Points on a hilly landscape, in no order, each with its height.
A ball rolls from a point to whichever of its 3 nearest points has the largest drop for the distance, and stops where none of them is lower. Distance is the straight distance between rows; heights are no part of it.
(1201): [144 115 117 150 118 201 142 153 152 189 142 143 117 172 136 144 170 115
  47 126  85 120 161 129  94 168 112 143  84]  height 18.5
(1283): [132 133 116 119 140 108 144 109 128  86 118 147 103 119 125 146 119 139
 165 143 119 141 133 133 120 120 104 145 130]  height 14.9
(26): [115 115 110 125 120 186 116 157 157 164 102 146 114 145 134 149 130 107
  65  95 131 147 140 115 116 140 147 126 125]  height 34.9
(361): [145 137 103 126 139  93 121 113 115  81 139 133 120 105 139 132 104 150
 196 154 124 106 134 137 134 113 102 137 144]  height 15.2
(1431): [118  92  93 180  96 179 162 168 124 160 107 164  94 160 115 148 172 100
 102 135  70 149  97 133  58 146 127 131 149]  height 22.8
(52): [105  85 113 152 126 171 144 175 145 150 100 127  97 132 119 149 140  97
  91 106 120 138 117 132 100 122 161 119 150]  height 32.9
(1001): [125 111 148 114 131  72 131 121 119  86 138 120 146 115 143 107 105 108
 213 114 144 127  75 143 144 102 112 119 197]  height 63.2
(989): [112 133 145 111 136 103 119 126 112  97 127 100 153 111 143 111 120 132
 146 117 148 142 127 121 164  84 128 109 123]  height 27.3
(1139): [156 141 139 136 133  66 118  70 126  82 162 117 168 115 142 108  96 147
 228 155 162 108 107 134 144  99  90 119 157]  height 18.9
(1248): [128 150 159  94 127  72  92 107 138 115 160 104 188 114 130  98 109 176
 170  88 199 118 136 131 179  94 117  86 109]  height 19.1
(880): [150 107 136 135 117 193 109 156 141 181 125 143 115 154 129 131 166 119
  70 127  89 131 167 125 100 161 129 144  96]  height 16.9
(1327): [142 129 134 126 150  77 127 102 122  71 144 142 136 119 140 126  98 104
 195 145 125 117 113 137 134 105 107 135 163]  height 37.7
(1736): [ 91 107 132 147 100 164 131 170 129 151 115 118 108 127  99 112 103  73
  87  92 155 161 105 139 165  97 172 109 176]  height 43.9
(1810): [119 156 120  94 134 107 120  88 110 106 152 125 165 115 141 117 124 161
 143 144 145 129 144 111 142 121 126 129  93]  height 9.7
(1230): [103 134 154 130 134  99 125 154 142 121 112 110 103 101 135 100 112  83
 155 112 148 120  82 141 150  89 137 109 177]  height 35.7
(1366): [103  73 129 180  96 128 169 154 139  89 119 133  88  97 107 152 121  48
 160 149 107 135  71 144 119 118 143 107 197]  height 50.5
(131): [164 152 151 117 126  72 115  88 117  89 155 105 186 131 148 120  86 150
 234 136 186 101 100 126 141 107 110 111 149]  height 45.2
(1250): [199 180 115 138 136 102 132  82  99 143 138 121 159 140 117 129 179 202
 129 202  91  84 186  85  82 173  84 154  62]  height 61.1
(295): [ 92  78 155 152 117 125 141 146 122  99 111 123  91  96 106 128  98  64
 162 141 132 144  71 141 109 106 143 109 192]  height 47.7
(705): [173 164 116 114 144 105 118  86  89 137 126 144 150 122 122 126 162 193
 144 193 126 105 153 102  84 158  92 141  86]  height 35.9
(1666): [150 180 126  99 150 115 104  98 121 153 130 123 161 148 136 111 140 186
  84 145 122 109 185 115 140 178 130 138  42]  height 18.4
(576): [127 118 126 130 141 130 152 141 129 104 123 130 104 110 116 144 132 123
 131 133 103 140 122 129 113 118 124 133 133]  height 27.6
(1243): [125 123 131 127 123 139 130 133 136 130 113 111 102 115 134 135 122 111
 116 117 113 165 148 116 117 124 140 124 121]  height 64.1
(1350): [157 160 110 114 145 104 129 101  99 119 129 144 145 126 125 136 138 187
 160 176 118 102 162 108 110 145 105 143 100]  height 23.5
(568): [190 167 108 111 131  82 127  94 120 128 143 130 167 108 142 117 142 196
 178 185 146  95 161 104  87 160  92 139  61]  height 14.5
(1464): [125 147 167 117 125  84  96 118 133 109 143 104 177 121 164 115 113 152
 162  86 197 115 119 141 203  87 124  91 138]  height 23.8
(1229): [ 95 106 146 147 108 156 136 161 134 108 108 129  94 109 111 123  89  65
 127  76 157 140  55 155 160 100 171  91 218]  height 37.8
(478): [123 137 150 120 143  87 120 111 132  82 134 101 139 117 144 113 101 113
 158 120 136 131 109 132 168 105 130 110 154]  height 41.4
(1215): [117 150 138 104 144 103 112  96 103  95 140 107 162 131 145 100 116 149
 150 121 147 140 147 125 154 110 124 113 101]  height 11.8
(440): [112 142 150 111 144  92 102 132 130 110 138  98 161 123 174 118 121 124
 166  93 170 116 115 133 196 100 116  86 153]  height 26.3
(1007): [176 187 118  94 148  71  86  85 132 143 144 123 164 126 134 112 131 201
 123 166 139  82 182 107 124 167 113 147  59]  height 63.3
(442): [ 97  84  69 193 104 211 165 178 128 173 136 153  77 177 136 142 178  83
  53 141  67 137 131 142  55 139 130 145 147]  height 25.3
(500): [110 116 126 126 122 161 126 149 136 145  92 114 120 115 117 133 109  80
  76  97 149 140 120 129 120 112 158 136 143]  height 40.6
(1653): [151 133 134 131 136 170 111 141 124 163 127 128 127 145 164 121 166 154
  68 129 121 132 180 114 138 167 137 138  72]  height 13.5
(894): [103  76  83 170 123 192 165 183 129 148 102 155 100 146 117 152 159  92
  93 123 102 147  94 142  80 125 155 117 148]  height 33.3
(1155): [127 124  78 172 100 171 171 160 127 175 143 153  99 178 122 151 179 102
  74 146  65 140 140 129  65 152 115 143 143]  height 24.0
(1623): [132 108  95 166  92 183 165 173 135 178 125 145  92 179 134 139 174 101
  71 138  83 133 129 135  78 150 119 148 133]  height 23.4
(1487): [ 92 131 141 128 124 112 119 168 144 140 119 115 116 108 134 116  94  75
 118  75 174 149  88 158 185  99 151  99 178]  height 40.7
(1763): [ 71  81 147 179 103 162 155 167 125  92 105 125  86 109 107 144 111  61
 174 118 131 139  54 155 129 101 153 106 218]  height 41.5
(699): [ 96  94 150 154 112 137 141 153 127 115 111 112  86 115 122 127  93  66
 149  91 149 131  62 157 138  96 156 109 197]  height 35.5
(1407): [126 146 137 105 129 138 104 117 114 116 124 127 143 142 156 125 132 161
  95 139 125 149 160 117 136 155 127 135  82]  height 45.5
(1354): [164 146 143 119 128  63 118  70 128  96 168 117 186 113 136 110  95 141
 233 175 158  89 117 129 140 118  93 122 119]  height 37.3
(616): [149 129 140 133 118 157 136 140 132 160 110 166 100 153 122 153 146 136
 106 136  68 155 131 125  93 163 131 150 117]  height 45.4
(1090): [133 132 137 114 127  62 112  93 114  79 157 120 159 121 152 101 106 146
 206 111 158 125 106 133 169  99 112 112 151]  height 58.1
(1856): [133 121 149 125 135 166 110 154 154 150 110 138 107 120 148 138 144 122
  86 109 116 138 155 124 123 152 134 139 109]  height 44.6
(417): [140 153 115 101 135 109 129 117 101 104 120 133 117 138 132 132 116 187
 153 164 110 116 152 119 116 154 113 154 103]  height 15.5
(1029): [103  96  72 183 116 213 153 178 127 203 139 165 101 202 137 119 170 102
  20 108  92 141 139 142  95 139 143 159 126]  height 35.2
(846): [141 148 139 106 137  83 100  82 121 109 166  93 196 112 122  95 102 185
 166 113 169 114 126 133 162 111 128 108  92]  height 14.3
(1715): [120 100  77 187  97 174 182 150 120 176 127 172  85 161 120 157 181  91
 100 156  54 148 107 126  49 151 120 145 172]  height 26.0
(1541): [137 126 136 115 117 135 124 140 141 112 114 133 100 126 141 139 121 131
 119 118 107 157 128 114 115 144 128 138 114]  height 56.7
(403): [132 125 117 126 135 132 125 116 128  87 120 146 121 114 139 138 124 158
 137 133 128 141 137 112 133 121 115 139 129]  height 22.1
(3): [139 145 152  99 149 144 108  99 112 176 135 114 162 150 139 124 157 184
  56 143 127 119 188 116 139 184 138 122  54]  height 24.6
(1148): [145 140 143 103 132  70 104  83 124 104 172 112 182 121 133  92  92 171
 192 124 179 103 121 132 158 105 125 118 118]  height 20.4
(725): [123  99  93 159 122 198 122 169 154 179 125 163 116 177 129 137 161  89
  39  92 126 126 109 148 112 152 171 129 131]  height 32.5
(929): [129 128 132 110 132 156 127 123 133 129 128 142 114 125 157 136 136 147
 108 123 123 154 160 116 136 152 133 136 100]  height 47.8
(1600): [132 110 152 134 115 155 120 157 159 155 109 151 111 129 123 155 143 116
  93 112 104 155 136 131 100 137 128 126 121]  height 39.5
(682): [123 108  95 147 118 185 126 174 155 171 123 152 104 155 134 143 140 111
  60  98 122 135 142 126 106 149 174 149 116]  height 34.3
(337): [118 160 131  93 138 118 107  90 122 120 145 106 167 116 153 116 131 166
 116 117 164 136 152 114 137 139 131 113  77]  height 6.7
(318): [121 110 147 121 130 107 139 121 120 115 136 102 112 106 143 119 121  98
 144 116 135 134 112 133 146  88 129 122 157]  height 35.6
(1478): [135  95 136 130 119 157 143 145 151 134 100 131 102 125 117 133 140 100
  99 116 125 142 122 130  94 112 137 114 132]  height 30.8
(364): [124 171 117  78 133  91 125  79 125 114 151 112 164 126 134 122 117 176
 134 121 155 111 139 116 134 127 119 123  69]  height 9.8
(724): [112 107 122 149 135 102 144 111 140  90 114 132  93 104 108 146 119 102
 149 143 102 131 116 141 124 109 120 125 173]  height 18.6
(649): [101  79  88 167 108 201 154 194 154 154 115 161  87 147 128 140 154  96
  63 115 111 136 101 129  88 135 167 126 156]  height 29.3
(101): [141 148 124  91 131  82 121  93 117  99 139 105 167 114 142 110 109 165
 168 123 145 138 129 140 145 102 125 125 122]  height 15.1
(222): [127 137 138 113 138 106 137  99 129  92 129 117 127 110 135 122 124 130
 147 129 117 153 136 119 142 110 114 133 119]  height 20.6
(777): [155 155 143 115 121  68  98  89 125  98 166 105 193 131 138 106  96 159
 215 119 180 123  94 134 166 104 130 107 137]  height 34.5
(397): [ 67  78 122 170 113 170 133 171 125 155 121 133 104 117  99 119 126  56
  76  79 168 166  92 145 161 111 181 107 180]  height 43.8
(1098): [ 95  70 118 182 110 175 156 160 132 105 108 137  91 118 103 139 136  45
 124 118 128 142  78 148 114 113 159 112 185]  height 5.1
(875): [145 133 138 114 127 143 120 135 128 136 116 158 104 142 131 146 140 158
 123 133  87 134 155 126 115 154 120 151 111]  height 70.0
(1306): [ 89 140 154 119 152 129 127 156 131 120 118 101 129  92 166 106 120 101
 127  89 158 117 115 138 182  85 139 106 152]  height 38.9
(1077): [164 194 121  88 158  97  95  94 130 174 144 122 162 147 130 109 154 205
  66 145 135 101 182 113 150 179 112 146  30]  height 24.2
(609): [ 90  92 111 147 117 164 140 156 137 148 115 129 108 119 103 138 108  82
  86  85 146 144 100 123 118  95 160 119 163]  height 36.0
(1079): [ 83  86 128 159 112 165 136 170 128 136 124 143  98 124 102 113 101  61
 108  87 168 165  78 142 162 101 188 109 199]  height 41.8
(66): [175 145 162 105 142  57 114  84 136 110 150 100 202 106 120  97  84 153
 252 147 185  88 101 125 144 124  97 117 107]  height 45.3
(1174): [148 160 138 119 134 129 119 114 101 147 142 135 120 155 128 142 132 186
  95 163 103 117 171 115 136 177 122 148  64]  height 43.2
(1577): [140 139 108 124 136 109 137 106 115  86 126 142 133 121 130 135 126 168
 177 165 129 110 146 125 128 123  94 140 129]  height 12.8
(1146): [116 167 149  80 131  88  86  90 125 126 152  86 192 119 149  97 131 180
 131 110 176 128 137 117 157 108 122 111  93]  height 25.5
(402): [107  97 120 149 121 163 146 146 138 127 106 104 109 115 105 127 114  55
 114 112 139 130 104 141 137  96 153 109 169]  height 28.2
(1253): [117 153 142 102 138 112 110 107 117 124 135  96 175 116 158  95 133 151
 138 100 168 140 142 126 185  95 123 101 102]  height 30.6
(1408): [148 154 134 104 151 131 106  98 107 151 131 125 137 149 139 122 147 185
  82 153 132 120 165 120 134 177 137 133  58]  height 21.0
(979): [102 120 158 134 113 117 142 163 134 115 105 107 102 103 125 115 100  71
 155  84 160 120  57 145 155 103 163  92 206]  height 37.4
(365): [137 106 110 166 108 169 145 163 149 160 103 156 110 156 107 143 155 101
 104 134  89 145 112 131  84 144 138 132 145]  height 28.8
(146): [158 165 144  86 137  78 110  82 132 105 170 101 193 123 106 110  76 166
 222 133 174 107 118 122 158 100 113 129 110]  height 30.7
(266): [120 100 138 143 126 123 148 130 144 105 117 124 105 117 107 132 124  79
 127 128 121 136 117 143 127 113 127 119 164]  height 20.5
(1281): [ 94  99 152 150 120 105 145 144 124  89 104 116  95 104 125 109 100  77
 172 123 148 137  49 158 120  96 134  87 213]  height 42.5
(201): [147 153 126 136 129 154 140 129  99 142 121 160 108 153 113 153 166 152
 132 160  71 118 170 106 105 170 109 178 109]  height 63.7
(154): [147 169 110  89 138  78 119 101 129 119 152 100 169 113 140 112 106 184
 159 146 165  98 157 106 122 142 116 141  74]  height 11.5
(1133): [150 156 129 145 134 144 140 111  90 137 135 138 119 140 111 153 157 190
 157 197  89  96 163  80  97 169  85 166  99]  height 73.8
(1471): [113 133 142 115 141 126 123 149 125 142 115 101 120 108 139 106 110  90
 119  88 163 135 120 135 165  85 135 121 159]  height 35.3
(1141): [ 99 145 156 117 147  86 105 158 144 113 134 107 160 126 169 117  98 111
 170  78 197 112 105 149 199  82 135  95 155]  height 18.3
(1468): [121 150 142  96 130 143 111 108 123 141 126 112 150 133 159 135 137 153
  95 111 157 142 176 102 142 152 132 129  70]  height 44.8
(1381): [158 162 119 107 138 133 140 114 110 164 126 116 134 149 114 147 149 178
  86 165  80 113 183 102 126 175 117 169  62]  height 47.9
(1804): [128  96 100 155 110 207 120 168 146 212 138 145 112 168 132 139 154 101
  32 114 104 125 156 123 107 142 145 156  95]  height 21.2
(807): [155 136 132 128 112 153 115 131 137 154 125 158 108 160 113 153 143 138
 109 134  66 148 174 118 117 167 106 151  92]  height 64.7
(1622): [111 157 142 115 128 149 101 109 118 109 121  92 138 134 174 134 128 137
 102 111 160 154 167 115 148 140 132 122 100]  height 42.0
(1337): [ 77 105 151 158 112 156 141 183 120 135 116 127 104 103 126 136 102  72
  91  61 177 166  80 153 192  97 176  84 215]  height 44.4
(1475): [149 146 124 153 124 158 131 132 126 148 129 161 101 156 107 152 149 137
 126 151  70 114 159 105  93 149 108 171 120]  height 69.5
(46): [119 100 123 157 110 121 163 128 142 104 113 157  84 111 103 151 125  90
 133 144 106 139 115 151 105 115 120 118 158]  height 20.0
(340): [ 81  82  95 164 109 183 140 171 137 156 119 134 113 142 112 125 136  77
  55  77 150 177 106 122 127 101 176 125 160]  height 38.0
(55): [159 168 122 111 135 123 110  98 109 152 141 134 147 157 113 123 151 191
  92 170 114 105 163 125 119 176 129 152  62]  height 34.2
(1363): [139 175 121  70 138  86 117  79 133 130 155 104 176 124 131 118 123 186
 138 127 170 105 151 115 134 158 124 129  72]  height 10.7
(1573): [144 154 180  98 127  70  93 108 147  91 163 102 194 118 141 115  96 165
 172  79 217 117 126 129 203  94 118  86 102]  height 22.9
(806): [ 98 143 136 103 137 129 102 122 126 134 121  99 141 123 169 117 121 116
 114 101 144 145 138 117 169 103 124 122 102]  height 56.9
(1625): [155 152 125 130 127 144 123 126 113 152 123 139 105 159 111 153 149 166
 102 161  74 114 165 109 126 164 113 171 102]  height 74.4
(1740): [137 156 139  88 145 108 112  94 121 117 128 128 153 125 139 128 137 178
 125 137 141 134 148 129 134 153 121 130  97]  height 15.0
(1509): [123 142 133 100 137 111 117 100 111 105 133 104 141 112 138 131 136 155
 136 135 133 142 143 118 144 128 131 122  99]  height 12.1
(110): [ 83  84  99 161 117 178 143 172 141 145 119 142 120 129  89 137 113  61
  76  88 135 151  97 143 128 103 177 128 173]  height 32.1
(1480): [109  85 139 163 115 153 153 158 123 111 114 124 112 114  89 141 115  52
 131 118 134 133  81 145 113 101 145 114 194]  height 22.2
(1410): [145 142 118 151 103 163 151 122 130 168 132 167 100 163  96 149 164 133
 112 150  39 126 144 108  72 158 110 155 127]  height 62.4
(1844): [136  98 123 145 117 156 134 143 151 127 100 147  93 129 127 151 143 117
 111 118 112 145 133 125  98 126 132 121 130]  height 31.9
(1311): [ 85  85 142 169 101 173 153 163 136 100 114 136 100 122 107 120 104  63
 140 113 154 132  53 148 145 101 160 116 211]  height 38.8
(1719): [157 158 117 133 130 134 134 109  88 157 141 122 130 151 106 146 149 169
 102 177  78  88 202 100 111 180 106 169  76]  height 55.2
(690): [130 123 139 108 147  79 120 105 111  80 164 105 160 128 141 105 106 129
 165 133 156 142 129 157 161 108 115 120 142]  height 31.1
(1503): [154 145 131 131 134  80 114 107 114  82 157 134 157 115 142 121  83 130
 224 136 162 120  99 137 149 101 111 122 161]  height 49.3
(1718): [154 142 115 109 130  57 123  91 134 106 167 100 186 114 123 116  98 183
 212 167 170 107 154 122 126 121  99 118  87]  height 17.8
(654): [144 160 127 115 144 133 125 106  98 128 128 139 123 130 106 149 144 182
 136 164 105 102 141 116 104 154 123 154  96]  height 39.0
(1300): [116  99 105 150 113 178 146 173 155 164 104 147 108 134 128 145 146 106
  72 108 102 143 120 138  82 135 149 127 128]  height 29.1
(1595): [113 124 145 112 127 134 116 127 113 108 129  98 137 117 156 125 129 134
 126 118 147 147 147 124 142 121 123 126 119]  height 29.8
(1136): [137 135 127 135 115 159 135 142 137 156 139 149 104 158 101 154 141 134
 115 142  69 130 154 106 102 165 113 157 100]  height 61.9
(24): [118 175 129  88 132  76  93  73 143 139 159 105 188 115 127 105 118 179
  96 127 178 116 171 113 149 152 119 134  59]  height 16.7
(1426): [124  90  96 159 118 172 151 180 136 180 116 156 102 168 133 137 158  97
  67 126  90 140 103 131  87 149 142 133 143]  height 25.4
(1571): [125 100 137 129 120 121 138 140 153 114 106 152  91 123 111 154 134 112
 130 137  96 147 126 139 100 122 121 118 131]  height 23.0
(432): [142 143 120 137 142 139 129 132  96 123 114 147 109 116 121 150 159 166
 157 167  95 117 144 106 105 148 108 173 110]  height 38.7
(1091): [ 98 108 124 137 135 149 133 151 134 138 111 116 117 113 123 117 109  78
 113  93 159 130 111 136 155  86 160 122 171]  height 31.3
(937): [114 104 102 129 127 179 127 172 146 163 105 142 109 121 120 146 129  81
  76  75 135 142 133 121 106 145 166 141 139]  height 37.9
(748): [133 110 128 132 142 101 142 126 138  95 109 152  92 117 109 143 119 115
 147 145  95 123 138 145 120 125 107 144 155]  height 17.1
(541): [122 124 143 127 139 105 125 137 134 101 129  95 133 104 160 114 126  90
 160  99 152 146 106 142 158  93 128 113 150]  height 38.4
(474): [141 127 127 139 122 194 113 152 140 198 117 146 116 150 146 126 156 130
  54 111 100 136 171 122 124 163 144 147  84]  height 14.2
(1730): [136 132 128 139 109 142 141 139 122 150 114 159  88 148 107 148 155 142
 122 148  61 143 137 113  88 152 104 164 127]  height 52.2
(1254): [140 150  97  89 147  94 123  98 109 106 132 127 159 113 131 126 114 176
 153 156 133 114 140 112 129 149 123 144 103]  height 10.4
(1459): [136 138 142 123 138 170 111 137 118 143 128 134 127 140 140 133 151 152
  79 141  99 125 183 123 138 167 131 134  67]  height 13.8
(1633): [169 171 111 106 130  90 103  95 102 165 140 134 159 137 127 121 146 200
 112 181 115  82 166 104 107 171 104 163  57]  height 60.2
(387): [137 140 120 116 135  84 130  89 107  89 152 110 163 121 126 121  91 150
 189 146 151 105 151 122 145 111 118 130 131]  height 19.5
(1198): [121 123 140 126 138  95 142 123 133  77 131 124 113 114 138 121 126  98
 156 120 127 135 105 132 139 106 111 123 171]  height 32.3
(627): [158 157 127 146 131 123 142 114 104 142 136 138 119 147 108 153 185 165
 140 175  79  87 194  87  83 175  93 169  85]  height 64.3
(728): [ 91 102 156 153 117 110 147 127 128  91 111 130 103 100 118 134 103  82
 161 133 127 142  71 148 125 101 127 119 200]  height 47.5
(1821): [ 95  84 115 176 117 184 149 176 136 125 118 132 103 114  95 142 124  60
 110 101 140 139  84 143 119 108 162 119 171]  height 23.6
(933): [127 123 150 123 143  68 121 122 129  80 140 140 146 118 141 121 100 108
 204 122 138 124  81 153 139 103 110 127 191]  height 53.8
(1290): [116  98 157 139 130 111 133 118 147 103 116 111 118 103 134 107 118  76
 145 128 141 137 101 141 146  92 140 113 184]  height 35.8
(149): [107  79 116 146 116 153 152 140 134 119 107 139  92 112 108 159 114  66
 114 122 120 123 100 144 114 108 127 103 162]  height 23.7
(632): [117 103 142 124 125 135 145 129 148 130 108 111 117 114 122 138 121  78
 118 112 109 145 108 123 117 102 132 118 145]  height 23.3
(657): [100 110 145 122 120  62 136 128 125  85 130 117 111 106 144 113 101 102
 188 119 140 140  62 158 124 110 112 107 200]  height 56.1
(982): [154 163 108  91 124  70 115  79 130 113 142 106 174 111 135 109 124 195
 187 155 155  92 148 111 115 147  93 125  75]  height 12.0
(1861): [131 128 116 113 141  88 138 108 116  93 155 134 146 124 136 125 103 122
 183 151 136 114 124 130 140 110 115 136 149]  height 23.1
(1245): [150 124 126 155 146 132 150 144 136 132 106 164 103 127 101 146 139 147
 145 141  86 131 149 126 103 139 107 147 139]  height 62.2
(1399): [110 100 163 138 123  99 138 139 127  99 113 107  94 102 138 105 112  78
 158 121 151 117  67 153 139  89 136  95 204]  height 38.2
(360): [ 97 123 143 127 135 141 118 164 128 124 104 113  95 111 140 115  88  66
 123  76 170 125  69 169 162  96 166  91 193]  height 39.1
(1371): [119 111 128 130 143  84 145 111 140  78 134 134 113 112 123 127 116  99
 168 138 114 135 108 147 139 107  95 126 191]  height 24.1
(1261): [127 105 125 146 124 194 121 168 151 161 118 145 115 164 137 136 147 109
  61 100 107 129 139 129  97 135 154 135 119]  height 32.0
(395): [126 126 130 113 134 159 117 145 144 146 127 119 121 121 160 131 138 126
  94  99 138 143 158 112 147 132 140 131 106]  height 48.6
(264): [136 167 132  94 140 113  90  89 132 142 136 123 164 133 135 122 143 179
  98 134 141 119 166 105 131 165 132 123  81]  height 16.8
(1858): [133 121 139 132 122 179 119 144 144 167 129 156 120 151 149 128 155 137
  78 123 102 127 175 117 128 168 134 135  77]  height 11.4
(271): [137 119 133 152 104 160 125 150 136 166 131 145  94 162 127 144 150 124
  88 138  93 142 137 137  94 149 121 148 114]  height 23.2
(1617): [ 93 110 137 154 118 162 142 166 136 144 120 123 109 118 110 109  97  63
 118  79 151 141  68 159 160 111 171 102 209]  height 39.7
(1247): [173 194 124  82 160 102  86  87 107 186 133 120 168 142 135 108 150 206
  84 150 114  84 202 115 132 165 119 151  23]  height 27.0
(448): [ 87  86  99 147 119 189 156 177 146 158 117 162 108 144 108 140 145  98
  48  80 133 154 106 129 115 143 172 125 145]  height 43.7
(4): [111  98 142 143 108 137 133 155 135 138 115 107  99 111 123 115 104  85
 122  99 137 130  86 148 156  95 146 127 192]  height 33.4
(810): [116 101  95 154 109 209 142 166 158 202 129 162 107 181 122 127 168 111
  45 115  91 126 123 138  92 160 155 147 116]  height 24.9
(166): [147 115 112 177 109 150 151 151 136 152 101 165  99 157 107 153 169 131
 104 145  66 147 121 106  71 144 121 143 142]  height 33.2
(1578): [156 152 109 103 149 130 112 114 111 174 136 124 165 158 128 113 154 181
  63 156  84 107 187 108 136 181 118 143  46]  height 27.8
(591): [142 165 116  90 134 109 107 101 103 122 133 135 156 136 123 129 130 205
 114 166 132  95 147 117 121 156 124 138  78]  height 59.3
(1865): [126 141 107 100 140 109 120 103 117  90 131 133 133 125 136 131 120 164
 166 145 124 119 158 131 128 136 109 134 117]  height 11.6
(507): [106 155 158 121 138 110 124 154 130 120 131  94 129 111 155 107 114  92
 152  94 159 124  93 161 176  91 131  92 182]  height 37.2
(558): [128  99 133 126 139 125 135 121 151 107 120 124 102 108 123 134 122  96
 132 114 119 146 125 129 125 112 115 113 135]  height 23.9
(1378): [137 102 114 159 112 142 167 140 136 136 111 173  97 140  85 152 141 107
 135 135  75 149 124 144  96 132 112 126 161]  height 21.3
(799): [123 119 151 134 133  76 134 118 115  93 120 127 115 117 121 128 109  94
 185 131 122 139  67 150 133 102 123 122 199]  height 52.1
(1776): [108  76 100 173 119 173 170 177 144 114 113 154  97 124  92 134 133  60
 120 123 111 140  90 143 109 112 156 103 170]  height 15.4
(680): [158 165 126 104 147 124 121 117 111 136 122 136 135 143 129 143 133 181
 107 151 109 137 150 120 124 161 136 143  79]  height 46.0
(296): [104 118 148 139 129 131 126 147 136 115 105 102 110 103 135 109 120  91
 140 109 135 133  92 156 161  91 140 111 167]  height 34.7
(197): [154 155 124 118 150 119 125 106  97 122 125 149 123 120 119 135 149 184
 151 176 107 109 155 117 107 152  99 159  99]  height 6.2
(1389): [143 154 139  99 137  76 101  78 117 114 162 107 198 110 125  86  95 175
 185 144 170  96 133 123 146 111 109 119  83]  height 17.0
(670): [115  72 105 173 119 164 165 159 151 134  91 149  92 117 101 146 151  81
 115 130  86 152  95 147  91 121 132 104 150]  height 27.5
(195): [121 163 133  79 118  83  92  80 135 123 164 101 186 122 121  94 114 185
 154 124 168 121 144 120 136 117 123 124  73]  height 11.3
(1800): [163 170 172  85 132  63  92  87 142 111 158  97 210 115 121  96  78 186
 207 117 201 112 118 129 173 107 111 111 108]  height 36.9
(119): [162 165 120 114 148 112 114  95 102 135 139 133 142 134 123 126 159 203
 127 187 111  91 169 107 115 161  97 150  64]  height 51.4
(233): [188 170 110  99 147 115 110  89 111 176 146 116 164 147 117 135 162 202
 101 197 100  72 178  93 116 155  95 163  35]  height 65.0
(1827): [128 126 133 106 142 107 123 117 130  91 126 112 124 109 150 128 111 114
 153 122 129 145 133 120 145 108 116 123 143]  height 29.0
(401): [164 139 115 111 121  71 136  73 130  89 168 122 165 102 125 136 120 155
 198 175 162 101 130 117 109 120  94 124 109]  height 25.6
(1561): [130 109 121 134 132 100 149 111 135  93 117 134 105 104 123 134 102 103
 151 146 112 133 115 143 135 125 117 127 156]  height 19.9
(562): [108 119 129 111 139 155 120 150 133 147 117  96 117 117 145 135 107 102
 112 100 138 143 134 112 152 101 150 129 134]  height 46.1

Where does a ball stop that starts at each point below?
(1571) -> (1810)
(1198) -> (1810)
(1561) -> (1810)
(507) -> (1098)
(1378) -> (1810)
(1399) -> (1098)
(937) -> (1431)
(725) -> (1858)
(979) -> (1098)
(1079) -> (1098)
(682) -> (1431)

Two balls start at each pair of points below. Name the first point that both come to, or write none.
(1844), (576) -> (748)
(1306), (360) -> (1091)
(728), (1763) -> (4)
